Points on a hilly landscape, in no order, each with its height.
A ball rolls from a point to the lowest of its 4 nearest points, and stops where none of them is lower. Distance is the straight distance between rows; heights are no part of it.
vob height 27.5: [123 137 127 156 151 138 120 129 114 139 114 121 121 141 110 112 121 153
 113 151 100  90 138 131 118 117  97 113 128 148  86  77 165  53]
gepa height 48.0: [ 98 171 131 153 127 205 156 109 159  72 134  68 180 163 166 195  90 109
 175 136 143 171 159  59 191 109  89 122 146 124  83 198 171 170]
tapin height 69.2: [119 160 141 131 153 162 164  82 120 136 117 100 162 137 113 148 121 158
 114 170 115 111 110 117 143 104  78 114 150 136  89 114 163  89]
besu height 50.5: [138 100 147 102 135  99 132 138 141 139 135 149 132  83 109 120 155 129
 112 141 132 113  89 162 125 145 141 125 134 126 160 139  88 157]
rimif height 3.8: [142 123 163 102  91 120 164 131 158 150 127 125 143  98 110 164 160 160
  97 189 102 103 110 131 144 109 128 134 183 126 156 162 126 164]
dano height 30.4: [133 125 132 187 125 157 116 167 112 104  89  85 110 161 100 132 110 142
 115 118 112 111 171  93 150 113 115 115 124 148  83  73 174  65]
Vemo height 38.3: [140 143 146  91 101 130 136 132 146 136 151 115 129 157 107 128 142 145
 105 200 102  68 138 121 130  83 128 162 180 121 138 110 182  91]
sig height 56.6: [127 175 145 109  81 167 224 130 140 123  75 100 147 143 140 189 195 141
  84 131 121 142 113 146 102  78 124 133 181 127 135  67 128  74]
Zup height 29.7: [149 118 121 153  41 125  87 149 149 109 122 162  82 140 140 101 117 109
 115 103 146 192 220  85 117 145 148 139  99 114 136 178  89 217]
Nefar height 7.1: [128 131 171 101  77 148 162 159 143 129 105  72 148 134 100 214 160 151
  99 161 106 124 140 119 161  85 115 153 185 107 116 131 160 148]
Naf height 42.9: [111 134 122 180 169 144 123 103  98 116 103 101 151 126 113 127 104 135
 124 106 121 123 123 122 135 139  90  98 104 161  88 104 151  83]
pepuv height 39.1: [134 116 152 139  68 120  99 173 162  97 101  99 111 151 111 167 131 110
 122 158 122 135 172  81 158 109 163 138 176  99 122 168 154 166]
pata height 80.4: [115 171 131 106 177 128 151  67 115 158 146 128 171 116 114 129 117 158
 129 186 120  92  78 135 129 118  98 119 137 126  98 124 151  94]
Tipal height 34.9: [168 146 112 115  72 124  90 101 132 115 181 132 105 179 137  82  93  96
 147 118 128 149 205 101 118 119 172 138 110 130 143 175 138 165]
tob height 23.8: [105 156 103 236 118 176 120 137 137  93 115 116 111 162 151 119  76 134
 171  89 120 154 194  64 137 130 105 106  88 140  65 138 171 102]
tubav height 74.3: [130 118 132  80 157 103 143 101 112 160 158 167 146  90 113 127 174 139
 110 146 144 105  58 180  90 125 138 162 128 107 160 142 103 109]
dazin height 35.7: [100 114 118 169 176 147 133  86  89 103 100 103 180 122 140 155  91 112
 152  62 148 181  96 132 154 179  93 102 105 144 115 142 117 137]
Reguf height 56.1: [164 107 120  86 118  95  98 140 141 136 146 170  79 118 134  97 124 113
 141  69 159 177 159 152 138 125 196 135  89 125 173 169  55 185]
Fanub height 10.3: [122  85 107 125 158  94  86 144 126 121 126 160 109 109 127  99 131 101
 144  86 156 184 112 152 117 155 162 120 100 115 137 146  85 154]
vaviz height 45.7: [ 85 132  94 140 223 148 121  52  78 131 100 114 172 111 152 177  72 119
 172  62 179 165  67 147 159 187  81 123  96 124  98 156 132 136]
Tuno height 9.9: [143 157 133 148  98 158 145 176 117 137  86  83 113 165 111 155 143 156
  91 138 102  85 178 121 113  81 112 150 152 121  85  31 178  40]
Rodo height 35.0: [139 102 144 100  91 127 135 170 141 148 120 125 118 115 110 116 167 138
  96 162 112  92 116 132 110 132 138 138 148 135 162 105 112 140]
vesus height 17.3: [128 139 108 132 104 113 101 107 148 113 164 141 142 141 135 111  94  97
 167 149 127 149 157 109 138 130 162 122 133 112 127 187 144 168]
palug height 57.0: [131 105  90 110 148  98  88 113 125 150 160 160 104 115 145  99 107 105
 154  58 174 230 157 156 109 151 168 165  83 102 139 164  82 170]
zupin height 42.0: [131 143 140 109 108 143 143 149 133 135 119 104 140 144  93 143 149 145
  92 180 105  93 135 127 126  94 117 142 165 128 111  95 164  98]
kurod height 45.4: [125 112 149 115 138 100 160 117 171 146 127 151 147  61 109 171 144 156
 123 144 129 126  92 141 164 131 125 120 132 136 153 183  79 195]
mav height 43.7: [107 136 139 166 114 179 159 119 165  89 113  75 172 136 142 184 107 117
 155 131 127 201 144  80 187 122 111 102 137 132 113 198 141 190]
raben height 57.4: [132 171 144 146 136 165 182  80 114 135  85 105 149 151 129 146 138 158
  89 135 114 114 130 146 122  91  86 119 140 143  85  66 160  48]
rogo height 41.4: [131 138 155 101 108 113 181 109 149 162 124 149 147  72 111 161 189 164
 102 168 125 114  83 155 119 108 105 135 146 126 155 140  94 154]
kuv height 29.9: [151 129 135 111  90 130 108 210 129 118 114  97  90 175 109 131 138 141
  98 159 103  56 183  98 125 101 147 166 162 102 124  50 183  86]
rugo height 28.4: [123 136 110 162 163 107  88 119 128 121 147 156 102 146 144  82  70 124
 170 128 119 109 159 116 118 124 137 107  98 124  97 130 159  89]
sata height 19.8: [138 134 125 149 106 153 124 199 112 131  92 100  99 153 116 114 153 143
  87 132  95  83 160 115 105 119 118 137 145 142 115  25 170  64]
nimi height 82.3: [123 109 113  83 173 107 118 117  71 161 143 181 109 116 131 120 197 124
 107  99 163 114  51 206  63 140 110 177 120 112 154  87 120  92]
bop height 55.4: [125 145 163 123 129 179 186 130 113 109 115  64 180 167 115 186 122 148
  96 149 117 146 153  93 180  80  84 138 162 120  98 110 168 107]
dobet height 39.2: [150 132 136 112 150 108 124 116 132 136 169 135 115 145 117  84 102 140
 129 176  98  57 127 130 127  89 128 128 128 136 136 111 166  59]
sepos height 32.0: [125  97 118 148 138 117  87 162 114 117 108 139 113 126 106  89 138 108
 121 117 121 129 125 134 107 149 142  99 124 142 124 104 118 125]
dum height 46.1: [125 101 141 154 120 129 118 153 141 113  94 114 135 108 103 136 142 121
 120 125 119 148 125 113 138 149 132 100 123 148 126 126 110 153]
Koraf height 74.7: [121  94 120 114 172 107  95 168  79 143 120 158  91 116 128  90 168 120
 106  80 144 119  76 184  85 166 123 138 113 127 153  74 102 115]
gofi height 56.4: [110 157 124 141 201 151 139  53  85 142 122 119 160 120 139 143  83 155
 152 134 136  98  91 134 151 142  63 103 106 123  79 130 146  87]
noti height 22.0: [111 149  96 191 159 117  83 117 113 127 156 180  74 119 189  85  56 136
 201  93 125 133 197 125 101 129 113 124  75 108  75 143 139  81]
Tet height 39.8: [119  89 109 109 170  92 101 121 138 140 134 159 128  93 120 133 126 111
 152  97 152 169  83 163 131 149 158 138 109 110 143 170  82 157]
num height 14.3: [131 130 104 156  72 119 102 129 162 114 149 151 129 120 126 120 106 109
 150 119 138 202 176 116 127 140 150 120 111 106 122 190 102 207]
dasof height 43.4: [144 126 133 101  77 138 149 185 132 148 116 111 107 135 123 115 177 137
  86 169 104  82 138 121  94 115 143 156 167 123 143  59 151 103]
buze height 47.9: [157 101 145  65 104 121 118 182 109 140 145 130  79 138 142  68 156 123
 112 119 112  79 130 133 108 139 181 135 121 149 210  91 107 125]
Pum height 23.7: [166 106 162  76  39 115 134 220 135 149 102 113  66 141 162 143 163 142
  79 160 103  66 163  87 132 132 173 172 158 114 190  96 133 152]
Meve height 28.9: [160 120 127 110 137 115  96 140 120 122 154 143  85 176 130  61  95 127
 131 144 109  62 162 121 121 102 159 121 119 146 144  98 148  69]
kege height 28.7: [141  82 169 160 151 155 176  87 130  91  79  95 191  98 145 177 110 120
 111  88 136 199 108 117 181 153  85 104  97 139 142 148  86 158]
Vuz height 7.4: [156 105 128 113  84 127  95 198 128 118 105 123  87 156 123  94 139 108
  98 149 112  91 160  93 140 127 179 129 152 128 156  99 144 129]
suv height 48.1: [167 118 160  64 104 109 161 126 135 148 175 142 124 113 120  98 164 152
 114 161 113  76  97 151 110 106 156 157 155 133 197 141 113 133]
Pelur height 82.0: [109  94 122 124 181 111 105 111  87 152 115 150 133 113 109 141 152 126
 124  96 151 148  55 191 114 160 115 146 111 121 133 120 105 120]
Vedi height 15.8: [138 108 126 135 100  99 109 148 168 120 123 158 107  98 119 125 129 111
 135 112 133 159 149 122 147 141 165 114 120 123 150 177  79 200]
feni height 40.1: [ 93 164  86 182 198 142 108  79 108 119 125 137 131 110 169 135  56 132
 201  90 148 129 130 127 134 157  82 102  89 129  65 154 142  95]
nav height 9.8: [159 107 152  97  54 115 149 227 145 170  98 142  66 111 160 122 167 141
  84 149 123  81 156  93 125 154 160 152 125 142 179  77  95 166]
zap height 45.2: [101 159 111 147  96 151 125 111 179  93 159 103 161 143 150 163 101 100
 169 156 133 171 160  80 154 130 120 121 150 113  96 207 160 202]
non height 59.6: [123 126 147 138 113 156 187 123 121 134  72 123 137 114 128 161 187 139
  80  88 129 136  93 176  93 146  91 123 125 157 142  65  80 120]
genit height 59.3: [126 139 138 128 115 148 159 104 127 137 103 103 164 120 102 144 168 150
  93 148 113 131 101 144 116 119  97 116 149 141 117  98 123 113]
Vez height 74.9: [133 155 146 140  90 148 229 111 132 128  46 158 132 126 172 188 207 117
  86  86 146 130  85 173  79 133 107 124 131 154 168  68  73  94]
rosan height 54.5: [116  81 143 161 134 130 110 153 125 116  77 123 123  98 114 129 143 114
 127  71 134 166 112 146 124 169 113 100  96 149 134 108  83 155]
feso height 46.2: [110 106 122 171 132 129 110 132 134 107  89 128 143  94 118 145 117 113
 149  67 140 199 116 131 136 161 123  90  91 142 119 136  89 172]
pifu height 45.1: [104 159  80 123 168 118 120  84 134 127 166 133 170 111 145 122  75 105
 185 147 147 141 118 123 148 140 128 112 118 108  97 192 138 140]
linu height 54.0: [146 114 161  89  53 121 133 199 142 135 109  88 106 150 106 176 165 135
  91 168 101  81 165 107 137 114 148 171 201  97 140  96 158 135]
mapam height 28.3: [123 110 159 147 143 158 178  86 122 112  94  84 185 112 123 159 119 133
 116 119 121 176 100 121 165 142  84  98 117 139 120 138 108 147]
mepi height 25.2: [145 150 101 132 111 111  98  95 151 103 182 139 130 162 143  93  77 102
 171 154 126 124 175  94 143 117 157 120 131 120 116 169 153 138]
sozol height 33.1: [120 159 106 191  40 152  88 136 153  92 151 101 108 182 141 156 112 110
 130 132 146 169 208  39 130 125 125 163 146  86  83 173 165 191]
pog height 30.9: [155  98 147 112  71 110 113 220 152 131  84 158  57 111 149 108 148 118
  93 130 135 102 173 102 150 148 172 123 110 143 179 120  79 181]
vepub height 60.4: [100 144 106 159 208 116  99  84 101 141 134 144 130 119 144 119  78 141
 164 128 133 100 101 144 132 145  95 104  99 128  79 121 143  75]
bip height 32.3: [120 103 134 101 160  92 134  95 142 142 142 148 169  79 115 153 131 133
 149 152 136 146  72 148 152 132 133 124 128 110 139 191  91 174]
Bif height 55.5: [111 182 124 100 126 129 181  75 113 145 117 158 156 110 122 145 204 140
 111 145 142 109  50 184  61 102 115 134 150 126 130 108 109  99]
zek height 28.8: [130 157  77 185  96 136  90 116 135 116 182 150 105 166 147  74  70 122
 166 111 138 157 215  88 105 139 119 144  90 114  86 158 154 150]
Fevof height 51.2: [155 119 139  38 140 125 123 163  87 149 186 132  86 148 138  60 160 133
 121  90 120  68 101 148  92 116 176 138 109 155 203  84 105 101]
neve height 42.6: [123 144 129 121  98 138 158 136 118 151 106 143 134 113 128 128 200 125
  94 146 129  97  85 172  61 129 114 135 146 139 137  69 122  98]
Tose height 15.2: [112 120 116 125 135 108 121 112 154 130 147 136 158 103 121 129 118 117
 157 136 130 167 106 134 148 144 142 107 126 116 132 188 102 179]
voza height 25.3: [101 169  88 185 145 173 135  92 142  93 131 104 168 126 153 133  79 110
 181 102 147 165 143  88 143 149  89  97 108 131  81 174 147 146]
Tiget height 74.2: [112 140 129 140 146 157 133 114 133 121 127  98 162 137 110 154 110 132
 133 178 113 126 119 105 159 114 105 108 149 140  95 136 170 121]
Rap height 63.6: [106 106  98 106 206 104 106  83  97 153 149 147 158 101 121 144 124 123
 152 121 158 148  56 165 136 160 136 144 123 104 121 160 110 131]
lagi height 55.3: [129 165 136  89 133 119 153  86 132 152 162 148 142 133 106 105 124 158
 111 204 111  69 110 140 109  82 111 142 155 121 126 107 161  59]
moze height 7.7: [108 146 129 153 195 161 161  55  81 118 113 100 189 124 143 150  78 128
 139 104 143 132  92 132 153 150  65 100 108 145  93 130 139 103]
fom height 83.6: [130 109 103 110 216  87  72 135  87 133 162 165  78 153 142  62 111 104
 139  60 160 142 116 168 107 138 157 139 102 128 147 109 126  87]
Zele height 29.3: [151 101 157 116  81 105 143 174 172 143 106 136 101  95 115 152 155 143
 103 161 118  99 141 111 153 130 139 121 153 137 161 152 101 185]
tonuz height 10.1: [145 152  73 104 114 124 110  75 137 135 211 129 145 148 150  85  75 106
 182 106 155 167 180 125 115 136 150 151 107 107 126 199 131 173]
dar height 49.5: [138 112 110 115 129  99  83 147 116 109 163 154 100 155 131  53 106 101
 145 106 136 148 145 127 119 127 184 116 112 137 153 128 114 130]
Pubol height 45.9: [151 134 140  92 111 128 129 154 142 136 152 120 107 164 115  98 135 142
  96 183  98  52 149 119 118 101 134 157 166 128 148  77 169  71]
Rak height 51.0: [126 176 149 123 111 172 197 121 127 126 104  85 163 162 111 179 146 159
  88 146 113 130 138 132 141  65 104 139 181 123  95  82 165  72]
sizit height 11.5: [118 134 135 133 154 137 151  86  80 136  96 128 161 124 116 146 154 139
  96  99 137 136  72 184 102 148  80 118 122 142 122  88 111 105]
dorop height 31.9: [127 126 120 138  92 153 155 179 116 148  84 106 110 126 131 116 189 127
  73 122 115 113 122 145  73 144 112 128 135 152 135  29 123  97]
vasek height 28.2: [132 152 147 108  81 138 143 174 130 119 114  77 130 165  94 183 152 150
  90 159  99  86 168 125 132  81 122 162 186  97  99  71 179  89]
zos height 53.6: [127 132 124  97 162 116 133 100 111 150 153 151 151 116 105 101 151 134
 112 151 126  95  78 171  91 119 119 134 134 137 136 102 125 100]
tonud height 45.5: [ 96 129 103 168 183 131 101 102 100 115 119 120 158 120 137 128  92 120
 163  95 141 156 110 128 136 167 100  94 104 139  91 131 133 115]
kavo height 13.1: [125 115 118 169  79 136  88 175 150  93  92 125 105 138 109 113 124 105
 134 118 131 177 176  84 124 144 156 110 126 130 117 141 126 169]
nif height 40.6: [107 136 126 191  96 176 135 133 143  82 113  77 154 151 132 162 111 109
 161 104 136 191 157  70 162 134 118 104 121 135  97 170 147 169]
fitip height 49.0: [132 112 176 125  99 130 159 152 182 131  97 107 131  97 108 209 147 150
  99 162 112 136 136 110 183 104 108 118 160 136 143 177 115 197]
Meri height 9.2: [140 117 165 155 141 175 194 105 113 100  95  75 189 142 131 164 120 122
  87 126 120 172 133 112 165 112  80 118 134 138 116 111 145 114]
beti height 22.6: [150 117 149 101  65 109  95 176 140  92 122 102  81 175 119 132 127 105
 109 148 107  85 182  81 154 116 182 161 182 104 156 138 167 132]
dumi height 39.4: [140 133 111  98 146  98 113 108 122 124 180 142 130 149 123  82  89 103
 159 140 119 114 129 130 137 116 174 123 129 137 145 157 137 120]
pugi height 47.8: [161  96 150  76  98 101 118 148 141 130 147 145 101 129 125 102 138 118
 129 134 114 104 129 136 145 127 187 124 134 138 191 153 101 159]
Duv height 44.5: [124  81 130 151 118 112  84 194 134 120  88 158  87 102 130  98 146 108
 116  79 145 161 138 137 116 161 153  99  99 130 149 113  77 167]
minu height 59.0: [ 93 149 102 147 208 132 116  78 106 133 138 122 166 106 136 134  80 129
 176 127 152 127  92 133 144 153  96 103 112 123  83 151 136 114]
vobif height 32.4: [163 127 136 102  81 123  83 133 137  98 150 120  88 200 135  83 101 103
 123 133 113  92 188  90 140 110 192 125 139 139 150 142 154 125]
piva height 59.8: [119 163 141  99  83 149 194 127 151 148 114 115 156 118 121 166 191 159
  95 177 116 117 103 153  98  83 120 138 187 128 137 105 130 108]
Vem height 60.0: [141 148 156 146 115 172 231  76 110 109  73 115 168 149 157 166 163 121
  66 111 135 165 115 150 126 104 108 129 151 130 140  85 113  68]
pafun height 61.3: [114 182 122 127 134 143 173  80 118 141 109 144 144 139 122 129 162 153
  96 150 125  93  90 165  78  92  94 130 140 139 101  67 147  53]
tugiv height 25.6: [128 140 126 134 194 108 110  92  83 153 148 162 114 123 122 100 116 142
 127 150 125  84 100 158 104 120  92 130 105 131 107  85 148  53]
Sezi height 54.2: [153 107 144  78  97 115 143 185 108 163 150 157  88  95 168 101 186 132
  90 122 129  78 111 147  72 140 149 151 106 136 202  74  80 133]
Nidu height 36.5: [150 136 142  84 117 107 100 119 134 118 173 122 105 191 124  89  94 118
 137 162 107  64 156 106 150  89 166 125 145 146 157 137 165  98]
Zot height 36.4: [123 132 115 154 188  93  87 114 102 138 148 167  91 127 137  85  76 136
 161 136 104  87 135 136 118 118 117 104  89 128 106 109 148  53]
dukag height 52.5: [ 99 115 102 205 156 126  77 155 102  93  92 130 115 136 123  93 117 105
 139  45 143 192 142 129 102 170 125  99  88 143 101 105 121 135]
beme height 57.7: [118 140 134 117 141 136 166  64  92 147 107 145 160 108 115 173 178 146
 100 112 140 137  50 189 101 137  84 130 122 128 129 114  89 116]
Bek height 22.1: [114  95  89 107 182  90 105  95 150 146 138 158 137  84 133 153 115 108
 172  99 173 207  97 161 138 162 157 150 100  99 126 195  84 178]
sikoz height 33.5: [114 148  99 208  72 166  96 145 143  96 128 106 123 162 121 121 111 112
 151 105 132 187 185  66 125 145 125 122 119 122  75 158 156 163]
riket height 46.4: [127 100 158 139 138 120 156 123 156 131 100 121 155  76 112 174 148 144
 118 122 123 155  99 144 162 142 105 102 113 149 136 147  82 175]
ras height 68.1: [127 110 121 117 174 111 107 130  87 145 137 152 122 114 106  93 160 126
 103 111 135 106  83 179  83 143 118 143 119 133 137  77 112  98]
rupo height 53.7: [137 138 144 112  62 118 186 197 149 185 105 161  85  88 165 147 200 154
  77 139 124  83 123 125  79 141 135 159 119 145 172  59  86 151]
Dipi height 41.9: [147 125 153  83  66 124 170 168 148 160 130 140 107 114 137 123 182 149
  89 172 102  79 120 135  93 117 143 162 166 129 180  89 121 128]
bor height 59.5: [110 117 134 131 197 144 143  50  59 139  91 121 182 124 127 184 121 134
 124  62 163 170  44 180 147 169  74 137 101 125 124 127 112 130]
Gub height 58.3: [ 96 122  75 133 219 105  80  88 104 136 138 152 137 116 142 126  91 106
 182  87 169 165  92 161 129 167 132 144  96 115  95 152 135 114]
vedus height 27.9: [135 111 136 101 136  91 137 109 155 136 161 141 146 102 116 125 129 125
 142 157 124 133 102 136 153 126 165 122 140 115 159 188 101 163]
vul height 44.7: [156 126 109 103  86 113  83 117 123 127 170 148  93 150 139  73 107 111
 140  78 147 189 193 130 113 131 173 142  93 120 156 168  91 192]
ranal height 41.3: [108 105 127 146 162 125 132  92 133 123  97 118 162  85 121 178 122 125
 156  87 149 186  80 148 163 166 110 106 102 138 115 158  83 169]
Dobid height 53.8: [146 120 132  59 170 116 116 160  61 153 178 152  73 148 146  61 169 129
 105  81 145  79  85 172  70 129 144 158  99 138 188  64 125  74]
ser height 27.3: [156 104 158 103  59 114 119 206 152 133  92 135  78 118 133 140 155 130
  94 148 116  95 163  90 158 129 165 140 151 126 172 129 117 172]
vari height 13.5: [131 116  97 115 119  87 117 101 162 145 167 163 142  92 135 131 102 108
 170 110 155 190 136 145 138 135 162 140 105  96 136 210  88 199]
pem height 65.8: [148  81 134  51 179 100 105 148 103 139 160 152  81 122 136  97 156 110
 128  73 152 128  83 166 110 133 178 151 107 128 190 124  85 120]
vidat height 22.3: [149 108 146  92  86 123 123 170 154 128 132 118 114 149 116 125 147 129
 103 180 103  80 141 105 143 115 160 147 180 119 171 133 152 131]
vanoz height 43.8: [108 138 113 154 109 140 122 111 160 102 127 113 158 118 135 149 107 109
 170 133 130 186 142  97 151 140 126 100 122 117 100 186 129 192]
mumu height 6.8: [116 109 114 145 120 103 115 124 167 118 121 148 131  80 120 148 122 115
 153 109 149 180 122 133 144 147 148 113 105 117 128 177  83 197]
Let height 57.9: [121 134 142 102 127 117 132 112 151 118 153 114 164 142 115 136 112 122
 139 202 115 102 126 105 162 109 136 125 165 116 124 169 169 144]
Taleg height 28.1: [ 92 165  69 189 178 133  96 102 124 127 154 157 118 118 172 104  58 128
 195  73 152 160 166 130 106 154  93 123  84 110  65 152 140 108]
pipat height 73.1: [119 135 144 200 173 196 171  99 110  79 107  90 169 146 171 144  58 121
 140  98 132 154 148  64 174 125  76 110 103 135  93 140 157  85]
deni height 59.7: [134 141 146  91 104 107 182 132 138 170 127 174 127  66 137 144 204 148
 101 146 133  90  73 168  78 119 117 156 130 129 168 110  82 135]
kef height 75.5: [109 168 116 190 189 210 174  74 126  75 113 103 164 118 207 154  45 129
 178  95 148 130 156  80 177 134  57 101  97 126  86 166 150 101]
pon height 57.6: [123 146 114 126 172 111 114  88 137 137 168 145 141 130 137 106  73 127
 174 180 121  94 127 114 156 117 118 106 117 126  96 153 159  91]
Gugid height 20.0: [138 175  85 148  91 140 105  82 155 125 214 139 137 161 157  99  58 111
 175 130 140 137 209  91 118 128 115 155 112 101  99 194 158 166]
Ginav height 54.4: [162 103 156  45 124  96 145 139 121 159 170 148 102  99 130 104 166 146
 121 115 132  82  93 155 108 121 165 154 117 143 210 141  71 142]
viko height 31.8: [120  99 130 131 138 108 111 141 135 127 119 138 136 100 106 121 137 122
 130 129 128 149 103 142 133 144 136 108 127 131 137 149  93 165]
zel height 58.4: [147 143 164  80 102  96 186 111 158 170 157 163 141  70 119 145 194 166
 106 168 125  83  81 154 103  97 132 159 144 124 195 160  86 155]
natif height 43.3: [123 125  82 135 153 107  87 106 126 128 172 158 132 136 145  87  91 100
 171  88 158 176 146 149 118 147 157 139 103 106 123 150 118 147]
kozev height 38.1: [134 136 118 138 139 111 101 117 143 120 160 143 114 167 133  88  76 116
 162 164 109  87 166  99 144 113 152 110 119 130 106 141 167  90]
Dezu height 42.8: [138 101 139 116  78 126 136 195 134 159 104 125 100 102 136 109 181 134
  85 143 115  98 128 135  86 148 136 138 137 136 165  60 100 134]
lavaf height 25.4: [130  91 130 144 106 131 100 205 124 125  81 119  94 121 117  91 156 110
 101 121 114 122 143 123 113 153 152 106 126 146 142  74 108 137]
gunof height 57.5: [118 137 146 120 138 140 173  80 115 147 113 109 180 100 103 159 156 148
 103 147 120 138  68 159 124 125  88 113 140 140 120 124 115 127]
fif height 50.0: [119 148 144  89 120 118 164  91 138 152 150 130 175 102 106 132 163 158
 109 195 112 107  77 149 118  96 112 136 166 119 139 140 132 131]
ker height 67.0: [123 150 154  72  72 126 176 125 161 147 140 113 153 135 112 178 172 162
  99 206 104  93 121 134 126  69 129 166 214 106 142 134 169 119]
seru height 2.3: [112 125 101 163 113 120  94 134 144  98 137 131 129 132 118 100 108 108
 157 113 135 188 154 113 117 146 150 110 117 126 108 154 123 167]
gizar height 31.3: [113 139  75 174 183 107  69 120 103 119 153 155 102 133 150  73  74 110
 169  73 150 161 159 137 103 141 140 129  83 119  93 130 134 109]
mip height 37.1: [ 89 108  86 130 198 107  98  88 110 138 115 140 152  99 131 164 111 113
 165  77 169 188  70 163 133 177 127 138 106 104 109 163 113 148]
Voz height 66.7: [109 142 164 120 119 163 147 140 141 105 118  60 168 165 118 216 119 138
 133 171 121 149 148  82 191  84 102 139 169 114  95 158 183 159]
lupob height 64.7: [151 102 111  70 161  97 115 112 131 147 166 160  95 117 134 110 127 114
 161  72 161 188 120 163 140 127 198 149 103 120 170 193  69 159]
fafu height 57.8: [142 150 157 112  73 128 204 161 183 159  99 136 122  81 128 188 195 173
  84 160 128 101 119 140 126 108 104 139 154 142 159 117  94 161]
safa height 62.2: [110  94 130 139 174 119 110 126  82 140  89 148 129 111 110 143 160 130
 114  70 147 144  67 186 105 174  93 128 103 135 135  93  98 126]
biruk height 46.8: [142  92 140 121 114 106 125 175 142 139 107 151 107  79 120 122 156 123
 112 129 125 119 122 136 130 153 146 118 113 142 167 124  72 173]
Rumod height 64.8: [108 132 123 117 183 121 136  64  85 147 118 128 175 109 113 165 140 135
 124 114 143 144  45 180 126 153  88 124 121 125 116 132 112 131]
kuroz height 5.9: [137 129 141 140 167 123 111 110  94 162 146 167  79 132 132  88 109 165
 123 166  83  51 132 163  89  98  90 123 105 125 106  71 142  24]
rete height 55.9: [167 134 135  60 122 118  98 135 106 124 182 116  76 184 125  68 119 122
 145 110 105  69 142 132 125 100 194 113 123 175 178 125 130 109]
Dumo height 75.8: [ 94  97  90 144 213  98  61 125  89 135 101 168 103 135 132 116 112 102
 156  63 163 183  88 182 114 168 132 153  96 121 122 122 133 112]
pega height 39.3: [132 145 152 112  78 161 169 167 134 127 103  71 143 151 106 190 163 148
  88 153 106 120 147 130 132  87 115 149 187 115 111  90 158 115]
tor height 14.8: [142 125 121 133 146 126 113 164 108 138 131 147  87 141 127  67 140 140
  89 142 108  62 139 144  78 122 114 129 125 147 125  36 152  51]
panib height 38.9: [116 110 111 142 165 108  99 130 118 125 136 132 134 124 113  97 119 115
 136 126 129 134 111 139 124 142 132 110 127 135 122 121 126 113]
kor height 40.8: [126 150 124 129 122 114 112 117 163 113 168 124 138 161 134 138  86 110
 168 187 120 107 159  90 163 114 136 122 156 118 105 176 182 134]
Rul height 45.0: [131 134 159  83  83 113 123 167 140 115 129  85 117 164 103 195 146 145
  89 183 105  79 157 100 148  88 138 181 207  86 126 113 189 129]
peze height 20.2: [ 91 159  76 203 137 151 114 110 133 102 140 129 135 128 155 103  80 118
 184  85 141 166 167  92 116 155 109 105  93 131  65 146 150 124]
fekos height 41.8: [162  90 150  81  99 103 123 193 138 138 124 159  70 115 149  99 153 131
 107 124 128  90 151 119 139 141 180 123 112 151 210 130  68 166]
lupem height 32.5: [114 141 106 153 141 118 103 115 141 116 148 120 143 134 118 108  94 116
 164 144 130 135 134 104 146 133 133 105 121 130  99 152 147 124]
pak height 34.1: [121 140 115 181 122 150  98 140 148 104 127 112 122 153 115 123  89 118
 162 150 119 126 171  81 152 118 134 111 123 131  80 134 178 109]
Bodu height 54.3: [158 117 139  62 148 112 140 122 109 145 182 142 119 123 118  74 151 130
 122 131 116  74  90 161  97 112 157 148 128 138 176 115 120 100]
Tov height 52.3: [155 109 133  88 125 108 106 146 114 123 165 141 102 145 114  66 128 119
 127 115 119  96 119 137 121 123 180 120 127 144 181 123 109 126]
tubak height 22.2: [124 111 109 151 158 112  85 157 109 118 137 144  97 138 118  61 115 118
 116 127 115 105 137 126 109 136 141 113 115 146 128  84 141  92]
vonu height 9.7: [126  98 156 159 143 164 154 109 103 107  85  96 168 120 117 149 137 126
 100  94 121 164 106 137 147 153  90 104 117 156 134 103 108 123]
Kel height 21.5: [123 139 113 197 148 129  84 138 132 112 127 148  90 144 136  93  78 125
 167 132 112 108 188  95 122 117 135 109  95 139  79 127 162  80]
zik height 44.6: [133 118 170 126  87 150 163 152 146 138  90  82 143 107 106 176 162 145
  98 145 102 138 120 126 141 118 109 126 162 132 131 115 128 151]
pab height 61.1: [118 152 153 158 166 167 153 100 118 117 109  90 153 138 131 150  91 145
 142 147 114 117 137  97 167 109  73 102 117 144  77 109 173  78]
logov height 41.0: [104 154 109 167  95 142 105 122 156 101 136 116 134 159 130 132  94 104
 167 143 132 164 171  78 143 126 138 118 132 118  91 168 164 157]
mopel height 40.5: [136 116 181 132 113 160 182 123 153 132  92  86 164  99 115 193 148 150
  92 128 109 162 120 118 171 119  94 105 140 146 136 142 104 167]
nuki height 4.2: [143 149 114 160  42 123  70 142 141  91 145 117  88 209 132 119 111  98
 116 128 143 150 216  54 128 113 161 163 143  93 104 164 167 165]
bodit height 11.9: [111 157  87 210 133 142 105 110 146 110 148 143 106 130 159 111  68 134
 196 119 123 134 186  90 122 133 100 102  89 117  58 150 166  96]
Mapab height 78.0: [117 121 151 152 117 168 143 155 134  92 103  60 162 163 107 176 112 124
 129 135 118 145 149  69 185 104 120 122 156 129  95 131 170 138]

Call two points neighbours if one is among the 4 nearest of the other. Go from one point of each pair to the other, from neighbour to neighbour, staying as low as possible. Name the highest point that can't be avoided.
nav, kuroz => sepos
nuki, seru => sikoz
moze, bodit => ranal
Fanub, tonuz => viko
mumu, bodit => zek
Vuz, rimif => Zele
Tuno, kuroz => sata
mumu, tonuz => vesus
seru, mumu => num

For each start below, name the point where the ball stops.
minu => bodit
Bodu => Vuz
gepa => seru
tubav => mumu
zap => seru
Sezi => Tuno
Vez => Tuno
Bif => Tuno
nimi => kuroz
Mapab => seru
pafun => Tuno
Dobid => nav
